A landscape with many peaks, sampled at points; each row gives a point and its height.
A climber steps from a point to the highest of its 2 nearest points, and stops where none of them is higher. Distance is the straight distance between rows; heights are no part of it.
Vosi h=335: [164 140  92 145  98 172 142 151 113  84 138  80 159 149 142 176  97 102
 153 150 162 172 106 191 109 159 121 186 146  91 108 135  63 140 143 174
  58 160  83 160 122 139 118]
nizat h=415: [174 106 108 144  86 154 114  83 114 144 108 146 161  93 136  98 127  62
 192 150 129 136 108 144 124 156  92 156 140 145  80 129 113 168 183 133
 138 182 132 122 151 119 146]
mela h=444: [134 106 145 159 122 126 109 114 163 145 106 183 107  97 152 124 121 159
 127 145 144 117 125  83 160 122 127 116 139 185  68 107 181 166 107 142
 153  74 132 125 163  82 109]
geru h=505: [116 119 127 128 113 137 105 118 132 160 138 134 133 131 117 125 137  98
 146 120  89 119 124 136 135  94 140 166 127 138 158 139 146  98 118 102
 163 131 171  98 110 128 110]
basog h=269: [111 104 146 101 160 138 135 156 145  95 157 160 138 152 119 182 155 126
 142 120  96 124 131 123 113 112 106 145 112 106 120 128 155  95  99 119
 101  90 143 152 100  90 115]
gotam h=16: [126 161 134 117  91 151 100 154  61 156 131  50 106 120 168  90 122 115
 130 138 158 109 118 170 121 159 143 149 112 117 134 151  55 137 159 127
 138 174 131 145 132 156 147]
monor h=462: [141 105 130  58 155 182 153 119 120 124 181 167 142 133  69 144 131 141
 154 130 107 161 129 111 134  68 108 129 134 135  93 125 172 114  69  99
  66 102 145 168 113 141 137]
mepok h=91: [157 114 133 118  57 204 100 138  94 130 107 118 107 135 147 167 101  84
 150 150 183 169  88 148  83  99 141 132 151  89  93 107 128 205  84 151
  84 149 128 125 122 127  93]
pusag h=61: [107 154 147 111 150 113  98 176  87 145 127 103 119 132 172 109 171  96
 165 119  98  70 138 123  96 199 102 177  76 132 141 174 106 127 159 143
 171 169 183 108 124  94 152]
Tagep h=467: [127 170 140 137 129 128  94 125  69 139  86  72  69 167 199 114 138 117
  96 126 208 115  68 125 125 143 161 123 118 118 190 127  76 159 138 145
 130 184 150  88 127  99 113]
Zekid h=572: [129 101 125 193 124  99 127 178 162  75 157 150 134 136 172 178 161 152
 163  95 104 110 136 189 111 156 115 232 122  94 102 116 150  76 113 115
 115  95 150 163 103  39  92]
refid h=140: [116 169 159  84 180  81 151 127 122  88 130  70 129 171 124 106 123 149
  63 126 211 136 100  83 115 164 168  62 112  80 209  93  91 125 159 138
  68 165 128 127 108 133  94]
pel h=408: [113 174  89 132 109 156 107 121 122 129 113 129 158 145 132 149 125 110
 142 138 149 151 125 125 167 121 131 161 118 151 115 121  54 159 155 141
 135 112 149 168 134 131 108]
vobu h=294: [157 176  79 128  85 142 136 107  73 211  73  81 158  92  94 120 112  83
 137 171  58 136 159 117  99 137 130  85 113 155 167 136  44 164 151 156
 152 161 132 130 148 250 174]
vuza h=81: [164 115  95 127  85 169 101  79 101 112 124 127 134 147  99 194  73  89
 136 168 134 183 106 116 123  92 130 100 192 115 142 106 125 154  92 145
 101 144 111 105 122 158 103]
fani h=491: [ 98 139 158 151 146 104 149 152 173 129 111 123  88 128 150 116 114 173
  78 102 127 105 107 163 140  77 158 110 132 134 154 148 172  87  93 114
 166  88 123  83 148 148 136]
perof h=276: [134 106 122 121 118 149 125 184 130  91 158 128 149 158 136 189 125 114
 135 119 126 142 114 195  99 112 119 191 122  90 129 145 124 112  91 138
  95 124 145 162 113 100 108]
Zofur h=534: [125 149 174 101 134 118 126 156  89 105 114  86  89 190 171 113 148 135
  87 111 207 116  66 153 104 175 132 128 107  97 164 135  91 146 127 162
 120 190 164 110 139  70 115]
fivu h=212: [141 112  98  82 132 171 166 130 133 112 129 120 161 151  82 169 109 100
 134 167  73 166 152 121 104 132  82  86 122 116 142 128 124 150 103 134
  78 159  93 131 138 164 164]
Neset h=186: [ 86 178 175  75 212  81 138 124 136 118 143 103 126 150 130  83 146 150
  99 106 140  86 116 100 140 173 145 104  90 113 172 146 106 102 162 141
 119 157 154 109  97 125 132]
rema h=469: [109 123  89 137  88 136 144 117 112 181 129 103 183 110  84  84 143 122
 140 136  75 143 193  82 159 107 154 105 102 172 156 127  82 128 142 107
 127  96 128 154 110 239 164]
gul h=588: [133 104 155  90 103 134 155 106 122 149 128 113 103 101 124  88 117 148
  95 145 123 122 124 120 120  91 154  61 168 139 107 137 200 133 121  97
 156 137 128  85 156 180 183]
Kep h=86: [161  94 128 129  94 149 108 109 109 129 131 158  88 149 129 181  92  86
 136 138 171 158  93 111 102  99 153 104 192 117 114  98 154 162  69 137
  87 162 106  87 126 111  96]
gizum h=343: [148 108  97 150 128 147 149 115 165 130 127 155 157  98 110 141 112 139
 119 109 114 161 137 131 148  90 122 135 157 141 115 119 134 100  85 123
 135  56 132 144 146 150 123]
nonap h=352: [137 127 109 153 126 148 138 114 165 125 139 169 160 131 123 119 133 128
 151  98 119 140 130 157 147  93 116 177 124 105 115 113 125 101 117 111
 157  74 171 168 129 101 105]
zugu h=8: [139 157 120 121  77 167 104 173  63 126 131  58 136 135 176 133 140  82
 167 126 163 135 114 200 104 164 134 205 123 107 119 150  43 149 148 146
  96 212 153 157 116 135 121]
lefeb h=159: [108 134 172  71 180  90 161 136 152  72 153 114 107 178 118 103 120 155
  64  98 199 133  84 101 124 143 150  52 139  88 157 102 139 120 131 120
  64 174 124 132 129 116 110]
zev h=109: [119 133 124 117 120 127 108 153 111 129 129  96 117 134 149 159 134  96
 119 134 204 150  94 103 102 152 138 115 109 107 160  90  89 170 141 125
  82 122 145 123 111  99  67]
vodiz h=72: [153 100  95  96 145 159 137 110 134  96 158 148 167 125  91 123 121  99
 164 129 150 158 122 132 108 138  95 114 128 102 106  92 109 121 145 122
  76 154 135 159 122 130 117]
Nuga h=521: [107 114 109 141 160  89 118 139 138 107 148 151 147 107 152 137 147  97
 159 118 110 109 151 144 125 167 103 177 124 123 139 138 124  86 169 110
 137 125 149 123 123  81 125]
denu h=516: [161 132 124 103 209 118 192  60 154 116 119 150 209 130  54 102 112 178
 125 116 102 168 152  75 148 120 111  70 144 146 105 130 136 123 119 134
 100 121 105 146 125 194 167]
puve h=569: [122 141 150 128 156 124 146 101 179 118  99 157 169 146  94 126 120 173
 116 121  87 132 138 104 164  94  84  88 142 163 108 161 140 129 104 166
 168  86 124 125 160 162 161]
punez h=428: [117 131 102 149 130 117 147  99 140 145 129 110 167 124 112  83 117 138
  96 122 123 145 183  85 190 130 171  91 128 171 141 105  97 124 148 107
 126  93  99 113  96 218 167]
Vur h=407: [123 160 121 160 139 127 104 169 127 102 119  88  89 150 179 162 109 147
 117 132 169 134 114 163 155 127 136 167 126 144 151 137 106 138 126 128
 107 112 102 118 120 104  93]
tol h=524: [ 77 117 183 130 156  80 117 155 162 107 136 145  93 141 128 137 162 157
 101 125 143  94 138  90  91 149 139 101  88 126 134 155 189 106 107 133
 149  88 131 106 102  58  93]
Mut h=240: [ 76 136 145  84 122 112 126 191 125 135 151  84 105 127 117 122 156 125
  92 116 150 121 134 136  79 125 172 102  89  95 178 145 147 110 142  77
 131 130 146 111  94 121 122]
zef h=529: [112 112  89 156 121 130 127 171 120  95 134 113 173 154  96 207 166 126
 164 140  62 126 197 140 121 127  92 180  70 114 133 157 120  92  99 126
 129  82 109 178 102 117 148]
Miba h=552: [138  92 136 181 133 117 140 164 175  77 154 183 116 136 145 184 122 157
 130  80 108 113 142 171 115  99 131 188 135 102 129 116 168  61  73 114
 121  71 126 155 129  75 103]
kipi h=249: [ 88 128 154  94 146 113 124 158 125 153 164 107 130 103 115  89 157 142
 125  93 117  90 155 109 108 122 154 131  75 115 159 131 141  96 157  90
 155 108 166 127 100 132 119]
Fogir h=510: [106 126 179 110 117 128 142 149 149 112 162 128  69 136 141 118 128 160
  85  76 149  99  81 177 126  80 167 118 150 124 155 136 185  92  85 101
 137 117 146 105 130 112 117]
Bagaf h=551: [ 98 115 162 114 133 118 131 166 139 110 125 129 108 122 156 120 162 114
 104 124 134  99 120 158  79 138 124 133  98  99 122 135 168 117 116 128
 164 111 158  96 143  72 127]
Sidap h=499: [ 81 102 148 152 164  62 119 148 176  92 140 159 109 157 130 135 153 151
  95 102 132 110 158  94 115 140 145 126 107 117 179 120 164  70 134  98
 140  76 111  88  94  95  99]
Bero h=199: [148 109 134  74 157 161 132  97 126  87 156 164 120 156  83 155  97 131
 146 152 120 166 107  91 126 105  99  93 190 130 103 110 153 145 106 142
  57 185  98 114 106 125 147]
goref h=204: [144  73 114  82 140 170 131  88 119 109 141 157 152 150  82 166 122 103
 185 165  64 156 136 105 113 100  80  99 130 129 118 133 157 148 110 133
  88 158 139 135 107 133 156]
rubu h=372: [145 147  94 171 108 141 101 141 120 114 120  93 128 156 180 158 109  96
 158 132 152 144 115 184 148 153 139 196 128 109 156 134  61 129 147 148
  92 148 117 137 115 107  83]
fupe h=23: [111 164 148 119 115 137  97 183  70 170 106  61  81 115 195  68 147 141
 114 140 144  79 127 153 112 164 130 166  90 145 108 194  97 142 135 123
 159 163 135 119 133 101 134]
serot h=471: [ 96 112 117 194 130  83 125 136 179 120 120 146 103 136 149 122 143 153
 102  98 163 114 136 100 154 124 166 126 104 129 174  97 132  98 126 111
 153  45 126 111 121 123  92]
gub h=543: [161 144 105 109 199 142 179  83 153 113 117 139 187 124  72 146 110 162
 127 133  69 144 137 138 150 106  93 112 150 158 112 147 123 120 113 159
 121 111 120 161 154 176 162]
bup h=171: [ 84 143 190  75 206  76 150 154 147  73 158 120  86 168 139 103 136 151
  90 107 154 107  89 132 129 151 134 104 109 109 144 133 156  89 140 118
  95 170 123 101 117  82 127]
gazav h=299: [169 128 133 151 104 177 127 117 132 123 134 137 146 124 145 131  99 126
 147 137 116 134 100 201 169  95 112 188 174 130  84 129 115 154 133 146
  93 134 100 170 160 132 139]
nul h=181: [119 117 172  77 191  79 127  95 120  99 141 173  56 128 128 122 117 170
  97 127 187 139  84  84 155 124 167  38 174 133  98 122 189 144 113 117
 102 157 114  94 125  83  91]
vorog h=561: [170  88 127  81  90 168 154 116 117 146 117 110 131 123  95 113 103 136
 111 150  82 151 108 156  94  75 108  72 168 116 127 144 178 150  92 117
 127 139 129 116 167 206 184]
lapa h=431: [112 128 150 173 134 113 106 177 158 106 121 132  90 134 172 166 139 171
 126 120 135 104 133 139 155 130 106 187 115 146 103 152 153 127 101 135
 133 101  99 134 119  59 113]
fabes h=359: [166 149  92 178  71 159 120 105 112 194  82 126 141  72 147 101 123 125
 173 164 101 149 155 134 184 112 116 149 128 193  66 148  97 159 166 127
 167  97 109 164 177 180 164]
vife h=78: [153 125  99 105 138 111 117  86  99 142 150 143 137  92 120 100 125  81
 152 150 165 154 112 107 118 146 129 121 129 111 130  84  96 141 185 110
 120 159 143 135 128 142 103]
vibal h=584: [123 111 142 119  99 152 127 137 125 135 109 112 131 140 134 116 136 100
 106 130 143 119 120 140  83 148 113 115 116 100 140 144 133 158 123 144
 161 165 150 106 141 102 146]
Fudub h=98: [116 145 121 119 166 112 110 117 122 117 150 126 124 160 139 133 118 114
 125 136 147 120 129 100 155 165 123 129 102 136 161 121  90 131 154 132
 108 153 116 104 113 116 113]
gak h=258: [137 176  63 154  63 143 143 119  97 166  93  72 178 133 114 137  97  73
 132 156 100 135 164 138 107 173 152  89 108 121 206 110   6 157 165 171
 140 170 113 135 159 227 141]
Kub h=485: [ 99 127 170 174 122  77  84 144 143 130 127 170  90  83 123 124 173 206
 155 127  89  83 173  94 156 147 115 185  96 164  81 126 222  90 142 105
 177  91 111 119 105  31 118]
bezin h=64: [146 133 122 125 165 122 156  67 145 133 132 131 170 104 122  64 126 130
 134 126 133 129 137 129 182 140  98 120 148 140  86 119 118 136 179 133
 112 139 127 155 134 165 171]
ged h=560: [117 104 151  67 136 125 172 153 115 141 159 117 103 113 113  95 123 138
  94 116 140 125 119 155  88  99 156  62 145 100 112 126 182 128 118  83
 102 142 125 106 129 151 142]
danom h=27: [112 137 143 163  99 133 107 178 116 162 104 113 105 104 174  94 150 129
 139 119 111  73 137 187 109 153 130 198  90 145 108 182 132 113 139 123
 181 138 138 133 151 102 145]
dek h=437: [156 133 123 150 126 116 104  84 133 173 112 149 120  94 164  68 139 111
 152 131 137 111 120 116 136 166 105 135 153 150  97 134 125 152 170 125
 175 178 131 104 151  99 132]
Noza h=184: [127  84 110 136 146 133 124 133 177  75 136 179 117 177 109 215 115 119
 121 135  99 155 155  89 110 104 122 125 150 139 106  94 170 140  65 132
  74 113  87 106 113 101 115]
revu h=550: [137  90 159 125 119 157 129 127 162  83 128 177 126 177 128 150 126 101
 113 119 126 113 124 134  81 123  91 118 144 119 127 139 158 141  88 148
 128 142 162 106 136  81 130]
pif h=472: [114 153 123 152 137 106 100 115 126 159 107 113 109 121 147 100 133 120
 126 110 106 104 121 120 152 126 164 133 120 148 183 137 112  91 136 127
 193 117 150  78 131 154 121]
riv h=176: [107  75 158 182  83 150 102 146 155 108 125 184  77 144 148 170 156 128
 124 111 127 100 140  99 111 116 119 165 127 127  93 108 204 153  92 119
 118  80 121 120 103  53 112]
bofa h=474: [139 116 140  85 179 148 153 131 129 127 140 158 153 119  71 130 132 190
 132  94  61 138 147 111 160  61 119 121 124 138  98 146 195 107  62 102
 109  62 119 169 128 162 162]
vune h=257: [ 91 124 146  82 177 107 152 127 151 115 161 154 157 107  91  95 155 149
 124  96 134 119 156  92 110 126 158 108  87 121 135 127 181  67 141  74
 121  89 173 136  92 112 110]
sugat h=286: [151 101  97 167  86 157 116 154 147 100 146 126 156 132 159 168 116 107
 179 114 106 145 130 223 135 114 120 220 157 108 111 155 123 118 106 142
  99 127 119 164 135 102 113]
zabuz h=68: [153 102 117 115 155 138 130  81 154 104 139 199 166 130 119  98 139 107
 169 127 130 141 133 108 157 151  81 126 126 136  82 103 129 144 169 119
 100 145 140 152 127 112 134]
vud h=626: [117 109 146  94  89 149 133 130 129 148 108 115 109 146 121 102 141 112
  78 153 130 111 129 126  87 128 132  62 137 142 143 156 156 170 122 117
 153 179 117  72 152 148 170]
keba h=396: [153 135 100 143 104 132 138  82 124 168 133 121 133 101 139  95  93 133
 130 145 136 167 125  96 184 124 160 107 152 168  90 106 118 145 146 111
 127 111  86 100 130 188 161]
Sonu h=340: [156 173  87 167  79 136 137  96  79 189  56  97 135  94 116 117 121 120
 163 169  71 132 145 121 179 113 117 146 123 221  94 162  51 163 159 170
 173 127 112 157 173 245 162]
Paz h=46: [146 164 152 111 108 149 124 101  92 173 128 120 120  86 134  72 120 135
 128 145 162 124  87 142 159 107 144 131 145 139  83 124 128 155 151 132
 162 148 156 147 156 159 121]
rodaf h=536: [105  70 144 180 169 108 121 172 168  51 168 218  90 158 115 193 121 168
 127  61 104 115 164 132 110  99 133 182 138 107 133  77 178  39  56  87
  87  68  85 171 108  70 104]
Bif h=533: [103 116 161  71 150 147 146 158 139 107 176 141  90 127 114 106 120 166
 105  80 170 126  91 158 117  82 152  93 141  95 119 125 171 118  94 110
  75 111 141 151 123 119 122]
duna h=413: [124 184 120 149 120 104  86 125  64 170  87  85  75 132 191  98 125 123
 117 122 179 100 116 111 160 160 159 164 103 155 172 146  61 149 145 139
 164 161 150  94 124 109  96]
kib h=188: [119 123 157  91 215  97 158  73 149  90 127 174 113 145  88 137  97 176
  96 135 142 147 111  61 152 128 146  40 178 140 104 135 169 141 108 131
  84 154  86 102 125 132 136]
paveg h=312: [167 135 120 150 105 174 126 123 110 107 123 133 148 130 146 163 106 119
 163 153 174 168  96 176 114 132  81 165 158 109  63 119 109 187 120 170
  84 140 110 171 140 111 118]
kibis h=194: [135 114 148  98 152 131 145  85 158  99 128 184 120 160  93 144  91 160
 111 150 105 160 122  58 150  99  97  52 179 166 100 131 183 158  96 152
  92 148  95 113 137 156 175]
zozip h=376: [149 142  89 140  93 121 151  84  99 183 111 114 157  50 106 106 129 133
 162 170 111 173 146  85 173 108 143 112 127 196  83 139 111 142 157 117
 143  90  96 151 143 215 160]
badu h=31: [143 128  95 189  66 134 107 146 117 167  84  93 124  85 187 103 139  94
 141 129 105 110 144 179 110 147 139 197 133 145 123 165 105 138 141 121
 171 120 120 114 162 128 126]
Pifal h=507: [104 117 128 189 121 108 117 198 139  99 130 102 134 156 118 216 133 158
 133 128  63 120 174 164 104 117 121 183 101 107 164 159 146  69  85 120
 144  73  95 147 100 126 134]
Faf h=180: [114  70 138 145 131 126 107 156 167  76 155 189  83 152 154 183 126 126
 120 132 136 128 153 105 113 136 133 149 140 117 107 102 178 116  80 114
  80  93  81 128 100  55  99]
bafo h=594: [139 121 161 147 142 128 119 100 189 126 107 197 146 134 111 123 149 205
 149 112  63 120 159 109 194  82 100 153 145 180  75 133 181 112 119 157
 181  68 124 147 150 135 155]
povi h=225: [ 88 154 160  84 108 125 120 185 109 147 141  67 111 137 142  86 174 117
 104 120 175  99 124 126  97 161 151 120  72  97 174 134  93 139 151 120
 127 150 171 143 116 121 110]
Seg h=430: [123 142 124 148 106 144 117 121 140 150 105 164 136 125 130 130 133 144
 132 147 148 139 127  85 167 110 124 125 126 183  81 129 112 165 134 140
 162  78 145 150 136 121 119]
mol h=483: [ 86 108 116 157 138  96 113 160 156 106 141 124 135 156 109 159 147 139
 109 112  90 107 187 120 137 105 147 136  99 136 167 131 147  72 125 113
 142  58  96 127  82 132 138]
Lim h=385: [167 133  84 152  88 125 100  86  93 162 120 110 137 114 149  97 110  43
 165 134 115 128 138 153 128 169 126 146 139 113 133 112  61 156 190 138
 143 181 111 128 137 155 152]
pom h=680: [135 150 137 111 129 143 145 124 109 142 129 103 122 121 108 121 111 128
  84 151 216 135  78 128  97 135 127  57 138  73 121 102 114 169 139 161
 140 144 134 128 139 127 110]
rus h=558: [119 101  77 147  70 157 133 151 142 131 129 121 168 125  94 156 150  89
 139 146  65 132 196 158 115 114 109 154  94 132 161 149 102 115 114 120
 142 106 130 163 124 161 145]
divil h=384: [141 173 112 143  94 169 126 132 105 154 113 106 138 105 143 118 146 123
 158 119 124 138 127 178 171 101 137 191 117 156 102 142  71 134 151 133
 163 117 151 186 142 153 101]
dedu h=85: [142 169 102 131 138 110 110  78  85 172 127 135 131  77 123 131 122 116
 138 140 203 153  83  71 162 129 146 110 131 143 123 110 110 161 163 138
 145 121 125 122 120 126  88]
gamiz h=90: [117 152 113 108 182 112 103  92 117 135 145 147 128 118 120 149 125 121
 137 154 141 155 121  55 163 117 157 111 118 153 130 110 132 128 146  98
 115 129 116 104  98 119  95]
vuv h=77: [132 156 117 115 144  90 114 117  98 138 118  89 109 137 152 104 125  78
 109 141 131  96 121  98 107 199 119  93 119 120 168 136  69 152 166 148
 130 227 125  71 127 133 168]
Gese h=99: [139 121 130 119  78 178 110 169  87 108 123  80 121 152 160 182 122  84
 143 154 200 163  90 134  65 155 138 150 107  83 131 118  88 191 117 165
  55 166 140 137 114  98  85]
gigar h=447: [101 133 124 207 111  98  94 162 154 113 124 127  97 134 177 134 150 151
 119 117 147  93 161 138 145 137 141 184  86 144 140 131 152  96 128 123
 183  55 116 129 105  74 109]
vot h=615: [147 144 134 127 143 116 145 102 136 147 128 138 108 129 112 127 101 144
  78 122 186 152  90 144  95  95 146  55 171  97 132 109 137 144 102 145
 157 105 140 105 167 144 120]
tifuz h=189: [149 100 119 143 115 159 132 108 153 116 130 172 120 147 116 183  81 145
 140 145  97 159 142 109 149  77 111 108 178 142 112 111 167 151  60 145
  97 123  96 121 137 139 157]
Mefu h=263: [ 95 119 149  80 192 115 150 140 139 104 156 177 133 125  83 158 141 164
 133 107 115 127 145  94 116  97 130  90  91 129 117 145 193  95  92 110
 120  76 132 128  97 102 119]
mizom h=590: [153  95  84 119 112 148 145 109 131 135 128 140 198 138  90 115 146 108
 171 140  37 136 158 143 142 104  75 141 115 145 125 141 121 109 120 130
 138 112 129 158 119 168 165]
Vovak h=520: [ 88  95 144 185 150  73 103 149 157  75 157 192 101 123 116 199 147 173
 152  98  99 115 165  79 138 116 123 170 133 112 107  96 203  49  83  93
 115  58  79 155  94  51 101]
nam h=598: [141 139 169 127 147 129 134 129 113 107 111 101  74 163 150 124 110 140
  66 126 221 114  58 147 131 157 123  97 138  96 133 111 118 180 116 157
 139 176 120 105 148  88 123]
Gemol h=513: [120 135 105 103 101 142 150 130 131 149 127  92 177 113  71 114 129 110
 102 136 114 164 170 113 111 109 150  95 109 128 172 115  95 115 134 114
 133 106 142 137 116 210 144]
vafom h=567: [129 134 130  96 117 141 157 116 140 135 123 114 143 133  87 124 118 144
  73 125 168 164 114 100 110  90 160  57 146 108 164  94 113 141 121 125
 148  98 161 126 130 189 109]
seda h=492: [113 141 121  69 193 137 179  95 132 125 140 140 187  91  69 106 128 169
 136 117 115 163 144  77 164  81 132  98 122 149 107 152 167 118 120 110
 101  94 126 148 102 169 158]
depek h=617: [163  94 108 148 112 130 147  90 180 118 116 176 162 136 106 109 133 159
 150 120  38 134 164 149 182  84  77 144 159 158 122 136 160  95 103 133
 149  83 120 149 144 177 184]
tor h=489: [116 125 134 154 161  71 115 106 163 124 130 129 113 110 165  94 145 127
 131  82 114  98 114 141 152 140 139 157 133 116 155 116 116  69 149 104
 167 130 156  99 132  96 110]
gir h=470: [109 123 172 137 143  77 104 138 154 142 124 194  65  85 151  97 142 197
 133 117 147  88 138  74 168 140 142 140 113 162  77 122 221 115 122 109
 158  93 116 114 122  24  82]
fubek h=88: [120 134 124 120 166  77 118 113 103 125 134 113 105 123 167 106 137  72
 112 118 179 112 111  98 121 215 132 119 111 116 157  99  86 155 174 143
 117 190 150 105 120  96 111]
sotib h=285: [149 174  80 163  81 118 129 129  81 148 109  44 145 132 145 147 100  83
 131 139 133 130 125 173  89 196 156 115 134  85 209 112  14 142 167 166
 115 208 105 120 138 166 118]
Tet h=366: [113 144 125 131 108 158 127 170 122 130 138 110 162 119 142 127 150 114
 138 112 149 125 119 181 115 117 141 185  95 106 120 130  92 127 145 118
 156  74 190 186 130 107  92]
nune h=121: [120 133 127 103 179  81 145 135 117 103 151  93 123 151 135 165 125  98
  96 128 218 159  92 101 107 173 163  90 103  83 188  85  71 129 159 137
  71 142 141 129 126 105  81]
Nava h=51: [149 162 143 105 140  93 139  77  78 177 136 105 121  70 122  54 107 161
 113 144 189 129  78 101 151 126 154  56 159 136  85 124 139 150 155 124
 160 152 141 102 139 180 140]
Dev h=461: [117 142 144 161 149  76 106 107 143 159 106 159 105  85 174  67 149 139
 129 114 133  93 115  96 165 166 128 156 113 154 116 115 144 107 166 100
 186 132 148  87 138  64 104]
varo h=532: [133  85 163  98 170 129 123 109 168  87 140 217 125 150 115 138 145 124
 142 130  95 114 124  92  97 126  70 100 155 127  92 122 197 129 116 148
 133 132 146 114 124  57 150]
Los h=468: [ 92 119 136 130 127 118 135 173 171  95 125 104 104 172 118 156 118 150
  72 124 102  98 143 141 102 114 141 100 131 115 185 152 163  98  87 121
 145 115 115  74 120 128 148]
vep h=546: [155  77 123  91 102 165 136 123 127 140 134 138 113 125 119 140 116  97
 139 141  99 142 105 182  78  91 112 125 156 126 118 137 175 142 102 130
 115 138 127 109 136 136 150]
nisaz h=245: [140 169  91 125 109 140 145 146 104 142 127  67 155 138  98 158  96 102
 121 165 128 144 129 126  87 155 106  90 134 100 163 105  55 149 146 167
  96 199 102 127 124 170 118]
gamus h=549: [149  98 125 172 138 110 104 146 149  94 153 174 141 131 158 160 154 108
 189 111 109 119 130 153 137 177  96 222 123 117  79 130 129  93 150 124
 107 124 118 147 116  37 112]
fepa h=42: [148 146 130 107  91 166 142 130  85 180 116  83 133 110 131  89 101 130
 110 154 119 125 119 170 125 102 135 117 147 138 118 147 116 161 138 121
 161 149 131 146 158 194 168]
zumid h=58: [144 148 117 107 143 111 164  68 107 162 131 104 158 101 110  50 120 138
 114 135 173 132  99 124 141 135 139  79 159 119 114 108 105 140 188 124
 128 179 123 144 129 189 157]
ninif h=457: [136 124 176 135 115 122 104 105 154 142 102 206  71  90 149  98 143 178
 138 115 158 122  95  70 168 133 149 129 144 181  69  97 214 165 117 137
 146 110 150 111 146  26  72]
rop h=515: [143 139 118 114 195 124 162 121 159 110 148 135 170 122  90 153 110 139
 130 105 104 137 118 179 131 116  97 135 153 111 142 134 110  84 128 134
 114 137 118 143 154 130 140]
bifer h=67: [115 166 121 116 132 126 118 131  71 172 101  93 127 114 158 118 140  86
 150 144 103  88 140 133  96 194  97 127  96 131 144 165  72 153 155 165
 154 209 147 112 142 134 162]
zuz h=37: [138 136 130 144  72 145 116 140 112 189  87  91 117 112 139  81 123 147
 107 140  74 112 151 170 155  99 136 140 134 177 116 169 116 116 122 124
 183  98 132 129 173 223 157]
telob h=502: [ 92 113 182 202 130  57  83 141 159  99 138 166 102 130 120 151 167 209
 147  89  85  80 168  75 159 117 128 165 121 121 123 104 228  54 132 104
 182  64  90 126  80  56 116]
Bunus h=224: [142 141  92 124 143 144 167  98 132 125 122 102 170 136  62 157 100 118
 108 167 105 162 144  94  98 151 123  50 144 101 152 103  98 148 136 138
  86 162  91 114 149 178 144]
deme h=338: [148 142  85 146  71 139 130 120  90 136 126  80 169 115 126 100 102  47
 159 129 164 142 135 183  85 182 133 113 133  75 158  96  42 162 186 145
 104 200 121 153 138 168 119]
faz h=205: [ 74 172 153  92 155 103 146 167 114 135 138  86 145 154 132  95 150 113
 100 106 124  76 154 114 103 204 121 100  75 103 176 128  83 124 179 143
 127 167 157 137 117 145 157]
Ribi h=527: [134  84 133 102  87 183 111 136 104 138 139 151 124 125 119 136 139  96
 177 141  79 117 119 144  91  95 110 177 128 118 117 146 174 131 121  86
 125 133 168 125 106 100 111]
bemem h=319: [152 156  81 147  98 139 134 111  90 185  74  83 151 122 115 125 118  91
 157 151  44 127 158 157 145 131 120 149 122 169 159 162  50 131 154 160
 169 132 123 148 165 204 146]
fubo h=34: [129  94 121 164  62 139 117 153 136 173 108 106 113  95 153  96 133 128
 107 143  79 100 152 196 116 108 134 165 143 134 134 164 146 116 111  99
 179  93 112 103 152 172 155]

Where does a climber stop that starts at each point below?
fubo => Fudub
refid => vud
gazav => vud
divil => Zekid
zugu => vud
riv => vud
gak => pom

Call two points neighbours if one is among the 2 nearest of the other. Go from one point of each pair to the other, from neighbour to neighbour, staying as high as possible. Name the lowest point that can't be avoided.
pom and tor => gak
vud and Zekid => pif
vud and depek => mol
